Points on a hilly landscape, in no order, each with its height.
A climber steps from a point to the highest of its 3 nearest points, and stops where none of them is higher. Distance is the straight distance between rows; heights are no part of it.
q_195 (h 524): [  7  10 -20  -5 -16   3  24  31  -9  -5  -7  23  -2 -22  -8  -5  13 -12
  -3   2   8 -13  28 -36 -13   0]
q_6 (h 552): [ 30  -7 -12  29   3 -12   6  21  -8 -49 -16  25   2   4  -9 -18  11  -7
  11 -21  -6  -5  18  -2  -5 -18]
q_696 (h 726): [  4   3  15 -16  -2  12  -1  13  -6  16  27 -26   4  29  28  20 -15   4
   8  -9  -6  15 -11  15 -10  14]
q_7 (h 283): [ -6 -17  10   4   4 -23 -19 -50  11   1  -5  -3  -8 -14  -2 -13   0   2
 -12   9 -11  13 -12  13  25  -8]
q_465 (h 486): [ -4   6 -22  12  -7  12  29  45 -13   0  -9  25   6  -5 -19 -27  18   1
   2 -12   2 -15  14 -30 -23  -6]
q_469 (h 374): [  2  15  -2 -10 -23   6  -5   0  11  -3  16  11 -13 -16   2   8  -1 -10
  13 -20   9  13   9  12  30   4]
q_70 (h 256): [ 14  -4  28 -20  -6 -16 -23  -2  -4  -1  17  -7   1   9   6  13 -23  15
   2 -13   2  13 -16  27  13 -10]
q_949 (h 300): [ -3   3  10  -2   6  11   6  18  11  10  10  -3  -8 -25  -8  -9  -1  10
 -27  -4  11  -8  10 -13   1   4]
q_838 (h 381): [ 15  17   1  -2 -12  -2  11   2   6  -3   8  26   4 -25  11   4 -16 -15
  -2 -12  19  16  13   3  27   5]
q_736 (h 717): [ 13 -14   0   4 -19 -22 -23 -26  -4 -11 -20   3   9   1  -6 -13  24 -13
   3  -2  -9  -1  12   1   4  -5]
q_214 (h 553): [  7  -4 -10   1   0 -12  -6   0  26 -10   7   2   0  19   7  10 -12   6
   1 -14  -3  14  -1  11   8   8]
q_586 (h 656): [ 15  -2 -15   2   5  13  17  15 -13 -12  12   0  14  23  18  16  14  17
  32  -3  -3   5   2  -1 -25  -4]
q_23 (h 379): [ -1  16  23 -38   5  10 -18   6   5  15  24 -20  -4   1  -4  20 -18   2
  -8   9  18  -5  -4   7  -1  15]
q_710 (h 687): [ 13  -6 -13  15 -23 -24   2   5  -8 -31 -13  25   0 -14  -8 -23  27  -8
   9 -24 -13   2  22   2  23 -20]
q_686 (h 542): [  5 -22  -3  32  11 -36 -10 -24 -30 -23 -22  26  -7   5   9  -5  10  -2
  28 -28 -19   2   0   1  -6 -14]
q_395 (h 557): [ -6  -6 -21  12  -7  -2  14   4  -2 -11 -12  21   5   1  -8 -13  25   3
   2  -7 -10  -6  16  -7  -5 -14]
q_389 (h 590): [ 26  -7 -16  31  -4 -22  19   8  -3 -53 -16  29  -2   4  -8 -18  11 -11
  13 -37   5   2  21  -4  13 -20]
q_935 (h 216): [  5   8  24 -33  -9  18 -11 -26   7  11  28 -25  -7  -5   2  14 -26  -2
 -17   7   0  17 -10  26   4   4]
q_276 (h 129): [-27 -11 -22  14  16   5   3 -16  18  19 -17 -12  -3 -12  -5 -34  18   7
 -21  36 -10  -7 -21 -17  -8   5]
q_125 (h 312): [-18   1  16 -11  10   7 -15   7   5  27   6 -33   1  18 -11  -4   4  13
  -7  17  -6   6 -16  12 -19  12]
q_298 (h 191): [ -8   2  -3   1  13   1   5   3  21   4   0  -5  -3 -24 -17  -5   3  17
 -15  25  17 -11   0  -9 -10  11]
q_147 (h 259): [ 17 -16  13  -8  17 -25 -31 -27   5 -19 -16 -20 -11  17  14   7 -12   6
   0 -10 -13   7 -18  26  19   5]
q_496 (h 296): [  2  -6  20 -18  -2 -16 -16 -21   5   0  -6 -27 -12  14   1  18 -22  16
 -14 -15  -7   8 -25  36  18  -8]
q_168 (h 565): [  8  26  -9   9 -22  14  34  47  -2  -9  17  14   5  -9  -1  -8   0 -21
   8 -26   7 -13  41 -23  -1  -1]
q_980 (h 504): [  0 -12 -27   8  -8  -7   1  18   1  -4 -14  15  10   5   2 -12  29   4
  12   2 -12  11  12  -6 -19 -15]
q_768 (h 219): [-18   6  -5  -3   9   8   2  -4  17   8   0 -11  -9  -8 -13 -12  11  -2
 -15  34   0   7 -10  -9   9   4]
q_485 (h 430): [  5  16   9 -18   0   6  -8   6   7  -3  26   2  -9   3  16  11 -32  -4
 -11 -31  20   8   1   8  25   7]
q_793 (h 627): [  8  18 -27  17 -21  21  44  38 -18  -4  19   7  15   9   2   8 -15  -7
  10 -21   4  -4  29 -20 -19   8]
q_643 (h 694): [  7   5 -16  10 -10  14  32  45  -5  -5   3   6  13   8  -7   1  14   9
  20  -6 -11  -3  16 -10 -19   7]
q_756 (h 643): [ 12  -4 -16   9  -4  -3  -1   1 -19 -10 -13   6  13  17  21   9  14   2
  31   1 -11  -7   5   9 -22  -9]
q_614 (h 728): [ 10  19   0 -15 -11  11  22   8  -7   0   4  30   3 -45 -10 -16  -7 -21
 -17  15  19 -12  25 -31   5   1]
q_225 (h 279): [-14   0   6 -19  12   0 -29 -23  12  12  13 -30   2  -2  -9   7 -12   5
 -22  20 -16  -1 -20  15   2   3]
q_100 (h 544): [  4  14  -4 -12 -17   3  17  17 -12  -2 -11  23   6 -33  -6  -7   2 -19
 -12  -1   9  -9  26  -6   8   0]
q_601 (h 800): [  2 -20 -10   4   1 -11 -13 -17 -14 -10 -21  11   7  17   7  -9  25  -2
  13  -6 -20   8   9  -1  -9  -3]
q_750 (h 355): [-17 -33  24 -10  10 -12 -22 -32   6  12  -9 -21 -13   2  -6   1  -1  -3
 -19  19 -22  -9 -31  20  24  -4]
q_727 (h 150): [-20  -9  -4   7  12   4 -11 -25  14   7  -8  -9 -17  -2  -5 -11   6   0
 -22  17   5   0  -9  -6 -11   2]
q_946 (h 244): [-26 -30  14  10  16   5 -28 -31   4  13  -1 -39   3  13  -6  -8   7  10
 -18  18 -15 -13 -39  18   4   3]
q_105 (h 170): [ -3  -1  33  -9  14  17  17  19 -14  31  22 -22  -6  -3  -2   9 -13  -6
 -27  19  14 -13  -2 -21  -5   1]
q_656 (h 310): [  9  19  16  -1   2   2  -7  17  10  17  16 -24  -3  -2  -6   8 -17  13
  -8  -4   8  -3 -13   2   5   0]
q_562 (h 591): [ 16 -13 -16  15  22 -18 -16 -16   2   4 -15 -11  -6  22  28  18   8  18
  16  -4  -8  -4 -10   9 -14   8]
q_272 (h 567): [  2 -14 -12  22  13   1  -7 -21 -17 -10 -19   9  18  10  18   6  28   0
  22  -6 -34 -17  -4   1 -26   1]
q_350 (h 545): [ -2   3  14  -8   1   5 -14   5   1  13  17 -25   7  35   5  11  -9  12
  12  11 -18  14 -22  13 -16   6]
q_428 (h 508): [ -7  10  19 -23   0  14 -14  12   9  25  22 -31   0  17   9  17 -21   9
 -10   3   4  -3  -8  16  -5  13]
q_828 (h 532): [  6  -3   8  11   2  -3 -25  -6   2   0  -8 -11  -5  22  14   7   4  21
   0 -24 -12  11  -6  20 -12  10]
q_602 (h 616): [ 18  -4   3   1  -7  -9  -3  -1  11 -15  -6  -5 -12  22   9  21 -11  11
   8 -29  -1   9 -14  25   7   1]
q_388 (h 410): [ -2 -11  23 -17   1  -7 -29 -31   6   5  -2 -28  -2  11 -15  -1   1   8
 -14   0 -21   6 -21  27  -1   1]
q_559 (h 450): [  4 -20  -7  11  18 -16 -33 -30   0  -7 -10 -11  -3  16   1   4  17  15
   9  -9  -8  15 -11  12   1   7]
q_859 (h 678): [ 19  -6  -4   0  -2  -3  -6  -3  12   0  -6 -11  -8  29  26  23  -7  19
  28 -10  -3   3 -12   4  -3   1]
q_578 (h 179): [-29 -17   3   1   3   9 -13 -24  20  18  -8 -14 -12  -3  -3 -27   9   7
 -11  22  -8   4 -15  -5  -2   7]
q_427 (h 348): [  2  35   4  -1   6   6  25   5 -24   2  29  29 -11 -43  -5   1 -20 -13
 -13   2  24 -10  38 -34   8   2]
q_217 (h 615): [ 20  16 -13   5 -16   9  15  22 -11 -21 -11  12  10   5  13   4  -2  -5
  17 -22  11   0  15   1   8   6]
q_885 (h 291): [  2  -9   4  -7   1 -20 -10 -32   7  -3  -4  12 -10 -18 -11 -16   6  -1
  -9   9   2   3  -5  18  39  -2]
q_858 (h 153): [ -1  30  11  -8   4  -2   4 -12   7  -6   9  33 -20 -33  -5  -5 -33 -27
 -36  -3  12  -9  12 -10  35 -17]
q_797 (h 152): [ -7   6   3 -12  -3  -5   3 -10   1  12  -2  -1 -21 -23  -8 -10  -5   0
 -25  15  19   4  -3  13  16  -6]
q_346 (h 518): [ -1 -19  -9  10  13  -6 -21 -10   0  -8  -4 -25  -7  37  20  17   5  23
  15  -4 -16   9 -28   3 -17   3]
q_954 (h 670): [  7   3  10   1  11   7  -4  19  14 -11   9 -16   7  51  16  16 -10  15
   5 -15   7   7 -18  21 -16   5]
q_534 (h 161): [-14  -6   7  -2   7  13  -5 -12  -9  18   2 -20 -19 -16  -7  -3  -4   1
 -19  28  -4 -16 -17  13   5  -5]
q_701 (h 624): [  5  27  -5  -3 -13   8  21  33 -17   2  10  16  10 -13  -7   5  12  -7
  -5  11  28  -3  30 -28 -12   9]
q_508 (h 517): [ 11  -3 -14  19  -8   8  29  40   1 -26   7  30   3   6  -8  -1  10 -12
   3 -29   2  -2  24 -22   0  -5]
q_615 (h 281): [-20 -10   8  11  21 -14 -44 -48   1   7 -15 -13  -5   9   2   8  -2  20
  -2  -8 -24   3 -28  20  -9   3]
q_846 (h 457): [ 14   2   0  -8 -16  -8  -3   2  15  -7  -8  10   7 -19   3   3   0  -5
   5  -3   9  10  21 -12  27   7]
q_966 (h 570): [ 16   6  -3   9 -22  -9  24  14  -1 -33  18  25  14   7  -4   3  -8 -24
  23 -37   3 -21  17  -1  17 -20]
q_352 (h 634): [  3 -19 -24  39  -1 -17   4   0 -14 -21 -37  23   6  -2   5 -21  34  -7
   6 -16 -16   4   9 -16  -8 -11]
q_835 (h 626): [ 15  -4  -8   6 -17   9  19  27  -6  -8 -11  17  11 -10 -16  -8  15  -6
   5   4  -5   3  10  -8 -10  -1]
q_240 (h 578): [  8  11  -2   5 -17  -4  17  10 -10 -17 -14  26   8 -16 -18 -24   7 -21
   6 -14   4   0  27 -10  28 -14]
q_77 (h 507): [ -1  -6 -33  22  -5   2  19  13   2 -18 -19  12   1  -3 -16 -25  35 -12
  -6  -4 -14   1  19 -27  -7  -5]
q_518 (h 558): [ 13 -17  -3  19  -7 -38 -16 -30 -21 -22 -22   5   1  14  23  16  -9   2
  37 -16 -11 -18  -4  25   5   3]
q_270 (h 516): [ -4 -29  13  13  19 -32 -41 -36  -2 -10 -19  -1   2  24  35  29  -4  13
  27 -12 -18  -9 -18  17   2   5]
q_3 (h 595): [ 10  -2  -4  -5   2  14  -1  15  16   1  12 -17   2  28   8  24 -16   5
   7 -14  -4  11 -24   3  -7  15]
q_106 (h 596): [  2  23  -6  23   4  13  18  37  -1  -3  16   3   9  13  12   3   2   7
  20  -5  13  -6   7 -14 -21   4]
q_399 (h 452): [ 15   5   2  -5 -12  -2  11   9  10 -31   7   7   6  23   9  27 -15  -8
  26 -37   8  10   9  10   3  11]
q_406 (h 501): [ -1 -13  22   8   1   1 -19  -5  13  -8   9 -27   7  36  22  24 -21  18
  11 -16  -5  -4 -19  15   0  -4]
q_886 (h 309): [  8   3  37 -15   1  -2 -12 -17   2  15  16 -30  -8  12  14  24 -15  13
  -3   0   3   7 -13  31   2  13]
q_460 (h 293): [ -8 -28  -3   8  29   1 -33 -31  -3  10  -8 -18  13  22   0   3   3  15
   4  10 -27   5 -25   5 -26  10]
q_376 (h 366): [-20  14  18 -22  -4  15 -15  -2   4  28  22 -44   7  15   0  23 -22  19
  -3  25   7   3 -14  16 -20  26]
q_943 (h 530): [ -1 -18 -24  29   7   1   7  15 -11 -20 -20  30  11  12   7  -6  34   5
  16   3 -17   2  12 -15 -20 -22]
q_93 (h 568): [-14   0  15 -13   9  16   1  26   7   8  18 -27  16  45   9  17 -14  12
  16  -3   2   5  -6   4 -21   7]
q_26 (h 451): [ -2   3 -11   8  -4  -4 -12  15  12  10  -5  -2  -8   0   9  -3  -1   7
   2  -3   6  13  -6   0  11   3]
q_185 (h 537): [  7   9  -5  -6  -5 -11  12   4   6 -19  -3  11   9   7  11   2  -4  -7
  18   0   4   7  10  -3   9   4]
q_192 (h 304): [-22  -6  10  -6  20  -1 -21 -18   8   8   2 -20   0  11 -10   2  -2  15
 -16   7 -15   3 -17  10  -7   3]
q_755 (h 566): [ 15 -14  -9  19  -6  -9   3   6  -1 -10 -18  15   2   3  13  -3   9  10
  23  -8  -6   1  22   8  -3 -12]
q_130 (h 636): [ 16  -8 -11  11 -13  -4  19  16   4 -39  -7  23  -1 -13 -11 -10   8  -7
  10 -34   0   3  30   5  19 -22]
q_857 (h 280): [-17   2  20 -21  -2   9  -7   2   7  18   5 -22  -4   2 -13   4 -13  12
 -29  18  -5   3  -9  -3   4   9]
q_262 (h 569): [ 25   1  18   9  -2 -27 -15 -14  11 -15  16 -13  -3  21  15  27 -22  13
  18 -26  -7   4 -12  38   9   4]
q_751 (h 240): [  9  18  20 -14  -6  20   0   3  -4  15  17   2 -16  -9  -8   4 -28  -5
 -19  -4  22  -2  -3   1   2   3]
q_48 (h 527): [ -6 -16 -19   9   6  18  -2   3 -20  10 -21  10  13   1  -1 -22  19  -2
  21  16 -21  -1  -3 -11 -32 -19]
q_223 (h 114): [-23  -2 -11   3   0   2  27  -5  -6  10 -18   9 -11 -36 -15 -31  35 -17
  -9  36   9  -7  17 -15   1  -7]
q_932 (h 411): [ -7  13  20 -16  -5   8 -14   5  13  18  10 -29   2  11  -3  10 -12  12
  -5   4  -3  -2 -14  20  -2  11]
q_531 (h 155): [-36 -12  12 -10  14  20 -21 -15  -5  33  14 -46   8   7  -6   7  -2   4
  -8  38 -19   6 -19  17 -10  16]
q_265 (h 564): [ -9 -10   3   9 -21 -10  26   1 -13  -8   1  37  -7 -42 -18 -35  15 -30
  -8  11   9  -9  20  -6  25 -28]
q_979 (h 367): [ -1  20 -12   1  -6   2  18  25   0  -5   3   6   0  -7   7 -15   4 -11
   4  -5  14  -4  14  -9  -5   8]
q_327 (h 34): [  9   5  40 -29   3   0 -14 -14  -2  19  21  -2   3  -4  -1   5 -26 -14
 -22 -15   1   0  -1  19  16  -8]
q_860 (h 466): [-14  -6 -22   7  16  14  -6   9  -4  11   3 -15   5  25  11  15  15  26
  10   7  -8  12 -27  -6 -23   6]
q_418 (h 347): [  6   5   3  -7  -3   0  11  15  -2   9  10   9  -5  -9  -1   7 -19  -8
  -2  -8  21  -6   9  -9  14   8]
q_186 (h 470): [ -5   5  -1  -5 -11   2  14  -9   2   8  -1  21  -9 -50  -4 -17   2 -16
 -27  26  16 -22  22 -16  11  -8]
q_725 (h 330): [  4  18  -9  -2   1   2  -8   1   9  -6  -6  10  10 -18  -2  -1  -6   4
 -11  -1   6   4 -17  11  15   7]
q_975 (h 473): [ 19  11   7 -19 -16  -8  11 -17  -1  -4 -13  27  -6 -29 -13  -8  -4 -13
  -2  13  16  -7  11   1  29 -13]
q_172 (h 265): [  1   1  12 -15  -7  -6 -25 -20   1   1  -4   0 -13  -2  -7   8 -14   5
 -11  -2   8  10  -9  14  28  -6]
q_646 (h 376): [-11 -25   7  -3  17 -14 -29 -40   2  13 -13 -20  -3  15  -9  -1  11  -9
 -10  11 -17   7 -27  11   1   2]
q_216 (h 301): [  8   8  -1  13  17  26  26  26   7  11  -1   9  -6 -35 -11 -12  -7  -9
 -34  30  26 -16  12 -40  -5  11]
q_377 (h 681): [  9  10  -9  14 -10   4  34  35 -11 -17  11  12  13  24   3   3  -9 -14
  27 -24   6  -8  14  -5  -7   6]
q_843 (h 623): [  6  -2 -22  16   2   9  14  22  -5  -2 -14   5  14   8   2   6   7  11
  17  -1  11  -6   1  -3 -17   8]
q_620 (h 745): [  5  12 -12   4 -20   9  27  47 -10  -2  -6  21  11   7  -5   4   2  -4
  25  -8   8  -3  13 -20 -12  -1]
q_616 (h 432): [ 14  -1   5   9 -18  -8  18   5  -4 -31   6   1   8  -5  21  15 -16 -15
  31 -25   6   1   7  10  21   2]
q_51 (h 198): [-23   7  28 -33  -1   4 -14  -8  -2  18  10 -37 -15  -9   4  16 -26  -2
 -18  24  11  -2 -15  14  22   7]
q_241 (h 592): [ 20  -6  15   5   0  -1   6  15  -7  -8  21 -32   2  58  18  30 -19   8
  24 -28  -8   3 -14  30 -11   1]
q_57 (h 500): [ -5 -23 -14   9  16 -11 -15 -32 -15   3 -25   3  12  16  24   7  -5   9
  19  -7 -22  -1 -16   9 -21   5]
q_794 (h 514): [ 13  27  -1   2 -23   9  27  31  -8 -23  16  13   9 -13  -6  -9   1 -26
  22 -32  14   1  27   2  -7  -2]
q_305 (h 781): [ 12 -21  -9  15  -2 -36   1  -6 -17 -34 -17  25  14  -3   3 -10  23  -2
  -1 -20 -24  12   9  -5   7 -11]
q_364 (h 707): [  0 -11 -21   0  22   4   4 -14 -11   2 -10   5  -6   2  21  -8  29  13
  26  12 -17   2 -14  -6 -25   1]
q_83 (h 737): [  2   8  20  -7  12  16   8  12   5  12  14  10 -13 -37 -10 -12 -13   1
 -42  12  27 -14 -15 -26   0   0]
q_850 (h 543): [ -4 -22  -6   6  11 -25 -23 -35  -7   5 -18  -1  14   7   3   3   8   1
   1   0 -13   9  -7   5  -1   7]
q_650 (h 124): [  5  12  39 -26  -4   8   6  -9   0  10  15   4 -25 -22 -18  14 -38   1
 -26  -4   2  -5  -3  19  23 -22]
q_257 (h 352): [ -9  13  -3  -6  -6   9  20  14   9   7  -9  15  -8 -41  -8  -5  18  -5
 -14  30  17  -5   9 -29  -1   3]
q_62 (h 467): [  1   7  -9   5 -12  11  24  25  -1   6  -5  12   8 -16 -25 -22  19  -1
   5  36  19 -12  29 -18 -20  -5]
q_193 (h 734): [  6  -3 -19  18   3   9   2   3  -4  -5  -5  -6  15  30  30  22   8   9
  28   3 -12  -6 -20   0 -26   6]
q_430 (h 232): [-29 -22   8   9  15   7 -14 -18   6  15   5 -28  -7  -5 -14 -21  10   6
 -22  17 -13   1 -26  11  -4  -3]
q_64 (h 536): [ 12  -9   1  17  -3 -14 -22 -16  -5 -21  -3 -16  -1  40  26  16 -10  18
  23 -24  -7  -6 -20  29  -1  -1]
q_687 (h 575): [-16  -5 -29  -7  11  18  -4   4  19   7   1  -1   6  20  10  -3  12  28
  19  17  -5   8 -11  -4 -13  -5]
q_704 (h 431): [  2  24   3  -9  -7  -5  13   4  -8  -3  15  25   1 -31 -10   3 -11 -25
  -5 -23  16  -5  20  -9  25   1]
q_989 (h 523): [  9  13   2  -4   0   5  18   9 -12   6   4  34  -5 -48 -12 -13 -23 -16
 -23   1  16   3  25 -18  21 -11]
q_633 (h 295): [-16  -6  35 -33  -3   8 -19 -21   3  22   9 -20 -17 -17  -1   7 -21   5
 -16   9   9  -5 -12  25  27  -4]
q_88 (h 446): [ -1  20 -10   0  -9  -3  19  10  -2   5  -3  17   3 -28  -8   7   4 -17
  -7   9  15  -4  15 -17   1   4]
q_197 (h 260): [-15   8  28 -21  21  20 -10  -1  -7  32  25 -37  -3  -5   2  29 -14   2
 -21  36  21 -12  -9 -10 -11  23]
q_166 (h 742): [  9  -5  -2  16   9  -4  -5   7   5 -10  18   0   1  37  28  29 -21  12
  27 -19   9   8  -8  14 -14   8]
q_884 (h 292): [ -7 -12  -8  -9  -5 -14  -9 -33   0   4 -24   5   7 -26  -9 -28   2 -25
   5  26  -5   7   0   1  16 -14]
q_589 (h 531): [ -1   8  18 -12   0  11  -6  23  -7  15  22 -15   0  27   2  -1  -6   7
   1 -11   2   6 -15   1  -9   4]
q_10 (h 303): [ 17  -3  13 -14   5 -29 -20 -21  13  -4   6 -10   1  12   2  12 -18   4
  -5 -19   4  12  -7  18  18  -3]
q_631 (h 130): [-17 -12 -10   7   5  -4  10 -10   0   7 -13  -7   9 -22 -16 -35  20  -7
  -9  29  -3  -7  17  -9 -10  -3]
q_27 (h 186): [-40 -17  12 -11  27  17 -11 -13   3  25   1 -39   0   1 -11 -17   5  -6
 -17  30  -9 -14 -14   0 -10   3]
q_117 (h 298): [ -5   1 -23   7   8  16  12  -5  -2   8   1  -9   2   2  -5  -5   7   6
   4  30  -6   2 -11 -11 -14   7]
q_344 (h 560): [ -7  -4  -5   2   5  -6 -10 -20  16   6 -12  -7   7  12  -1  -1  11   8
  10  17  10   8 -13  -4  -8   1]
q_547 (h 637): [ 10  15  -9  10 -12  14  20  21   0 -13   2   5  15  17  15  10  -6   8
  31 -12   8   3  11 -10  -4  10]
q_431 (h 305): [ 13  12  11 -13  -6   4  -1  -9  -1   0   2  20 -16 -33  -5   5 -24  -8
 -18  -9  17  -1  -5   9  27  -5]
q_94 (h 439): [ -5 -14 -14  10  -4   2   9  -8  -5   2 -15  20  10   3 -23 -29  31 -14
 -10  10 -24  -3  13 -18 -20 -22]
q_837 (h 472): [-11  -4 -19   0 -13  -3   0  -2  -3   9 -15  13  13   1 -10 -11  22 -13
   4  16 -12  -4  22  -6 -11   1]
q_145 (h 802): [  6  -4 -11  -9   2   4  -7  -9  11  -5 -12  -3   9  12   4   9  16  11
  20   9  -6   1  -3   5 -12   1]
q_897 (h 613): [-10 -13   3  14  -4 -32 -20 -18 -27 -16 -31  12  -1  20  18   5   7  -3
  32 -17 -18  -4   4  11 -12  -6]
q_419 (h 118): [-13 -15  -7   8   1  -7  -5 -21   4  13 -11   2 -11 -31 -14 -21  20  -3
 -23  24   8  -6   1  -4  14  -2]
q_550 (h 533): [  8   3 -15 -12  -7  -8  21   8 -11 -13  -2  34   6 -16 -18 -11   9  -4
   9 -22  -8  -7  21   4   8  -4]
q_991 (h 705): [ -6 -12   4 -21 -10   0  14 -11   7   4  -5  20 -14 -42  -7 -20   1 -12
 -17  31   7  -7  14 -23  28  -8]
q_625 (h 394): [-18 -11 -17   6  21   4 -18 -17  10  20  -1  -4   7  12  -6  -3  20   3
   2  27  -8   2 -26   0 -24   7]
q_981 (h 382): [  0   3  19 -17   7  -8 -21 -10  19  -7  -1 -15  -2   1   0   9  -3  11
  -5 -15 -10   2 -14  16  13 -15]
q_527 (h 520): [ 12  -6  -7   6 -13 -25  -1  -8  -1 -17 -13   9   1  14  14   0   2   3
  33 -17  -5 -13  12   7   1  -5]
q_997 (h 801): [  5  20  -5  12 -10  14  41  60 -15  -5   3  15  11   3 -12   1  14  -7
  -1   3   9  -5  23 -30 -23   4]
q_232 (h 87): [-16 -14 -21  11   1   8 -13 -28   5  19 -21   1  11   3  -6 -31  18 -10
  -6  32 -13  -1  -6  -8 -10  -6]
q_861 (h 521): [  3  36 -10  -4 -12  12  25  41   4   4  19   4   7  14   5   9 -14  -5
   6 -18  20  14  15 -32 -14  21]
q_230 (h 487): [  3  26 -10   2  -2  27  28  11  -5  10  13  27  -8 -38 -20  -5 -13 -12
 -16  20  32 -11  28 -38  -4  -7]
q_442 (h 369): [-12  -2  -8  -1   8  19 -15  16   5  23   0 -12  -3  13   1   6  -1  14
   0   7   1   8 -16  -8 -14  19]
q_393 (h 162): [-31 -11  -9   9  11   5   7  -5  15  14  -4  -9  -7 -24 -10 -27   9  -5
 -27  44   6  -9   5 -19   6   5]
q_814 (h 746): [ -5 -12  23 -29   9  -6 -16 -36   4  11   0 -15 -13  -4  -6   3  -5   3
 -18   2 -11   0 -14  23   7 -15]
q_19 (h 273): [  7  22  17 -11   7  25   3   4  -1  16  25  12 -15 -25 -13  -2 -31  -8
 -37  -8  19 -11   5 -17  20  -2]
q_312 (h 149): [  8  25   3  10   3  19   5  20 -10  17  22 -12  -1 -19 -22   2  -4 -11
 -31   3  17  -9   0 -34 -27   5]
q_870 (h 289): [-14  17  -7   2  23  11   7  29  11   6  13 -21   0  10  -3   6  -4  13
   4  -5  11   0 -12  -1 -14   9]
q_413 (h 485): [  3  17   1  -6   0  -5   5   4  16  -9  11   7   1   4   9  22 -20 -14
  -7 -34   7   9   7   7  13   8]
q_394 (h 469): [  3 -14   1  20  28   3 -10   8   5  -1   4 -13  -5  45  29  26  -3  45
  28  -1 -10  12 -38  -4 -21   7]
q_484 (h 512): [ 23 -16 -13   5  -8 -13  10   4 -11 -18 -14  14   2   1  -9  -4  18  -4
  19 -19 -10  -1  11  -4   0 -19]
q_307 (h 488): [ 10  39  -9  -4  -8  14  25  15 -13  17  14  27  -8 -28  -4  -8  -6 -24
 -19  -3  10  -3  12 -28   2  10]
q_844 (h 562): [  6  -3   0  -1 -17 -12   5 -15  -6 -15 -10  26  -1 -19  -6 -21  21 -20
 -12   7  -2   7  13   5  27 -18]
q_523 (h 263): [-29   0  19 -19   4  16 -10 -21   6  18  14 -46 -16   3   7  22 -13  18
 -16  28  -3   3 -14  17   5  10]
q_120 (h 625): [ -1  -8  -9  10 -22  -8  11   8  -5 -18 -16  22  -2 -22 -22 -20  31 -16
   2  -1  -1  -2  17 -13  13 -13]
q_641 (h 383): [ -6 -10  -6  -1  -3 -22 -15 -32  10 -10  -7   2  -5  -9  -3 -17   3  -5
  -5  15 -16  15  -2  10   9   4]
q_126 (h 421): [ -3  27   6 -10   1  -4   7  24  -1  12  22  -8  -2   6   0   9 -15  -4
 -12 -28  11  16  -1   0  11   4]

For each start below, name the point where the climber stops.
q_861 -> q_997
q_838 -> q_997
q_469 -> q_166
q_615 -> q_166
q_616 -> q_997
q_126 -> q_166

Call two points neighbours if one is among the 3 nearest of the other. Go from one point of each pair to the other, from neighbour to neighbour, staying as high as possible. Name the lowest point that can't be avoided.
q_614 / q_83 -> q_216
q_166 / q_991 -> q_975
q_193 / q_145 -> q_756
q_696 / q_166 -> q_3
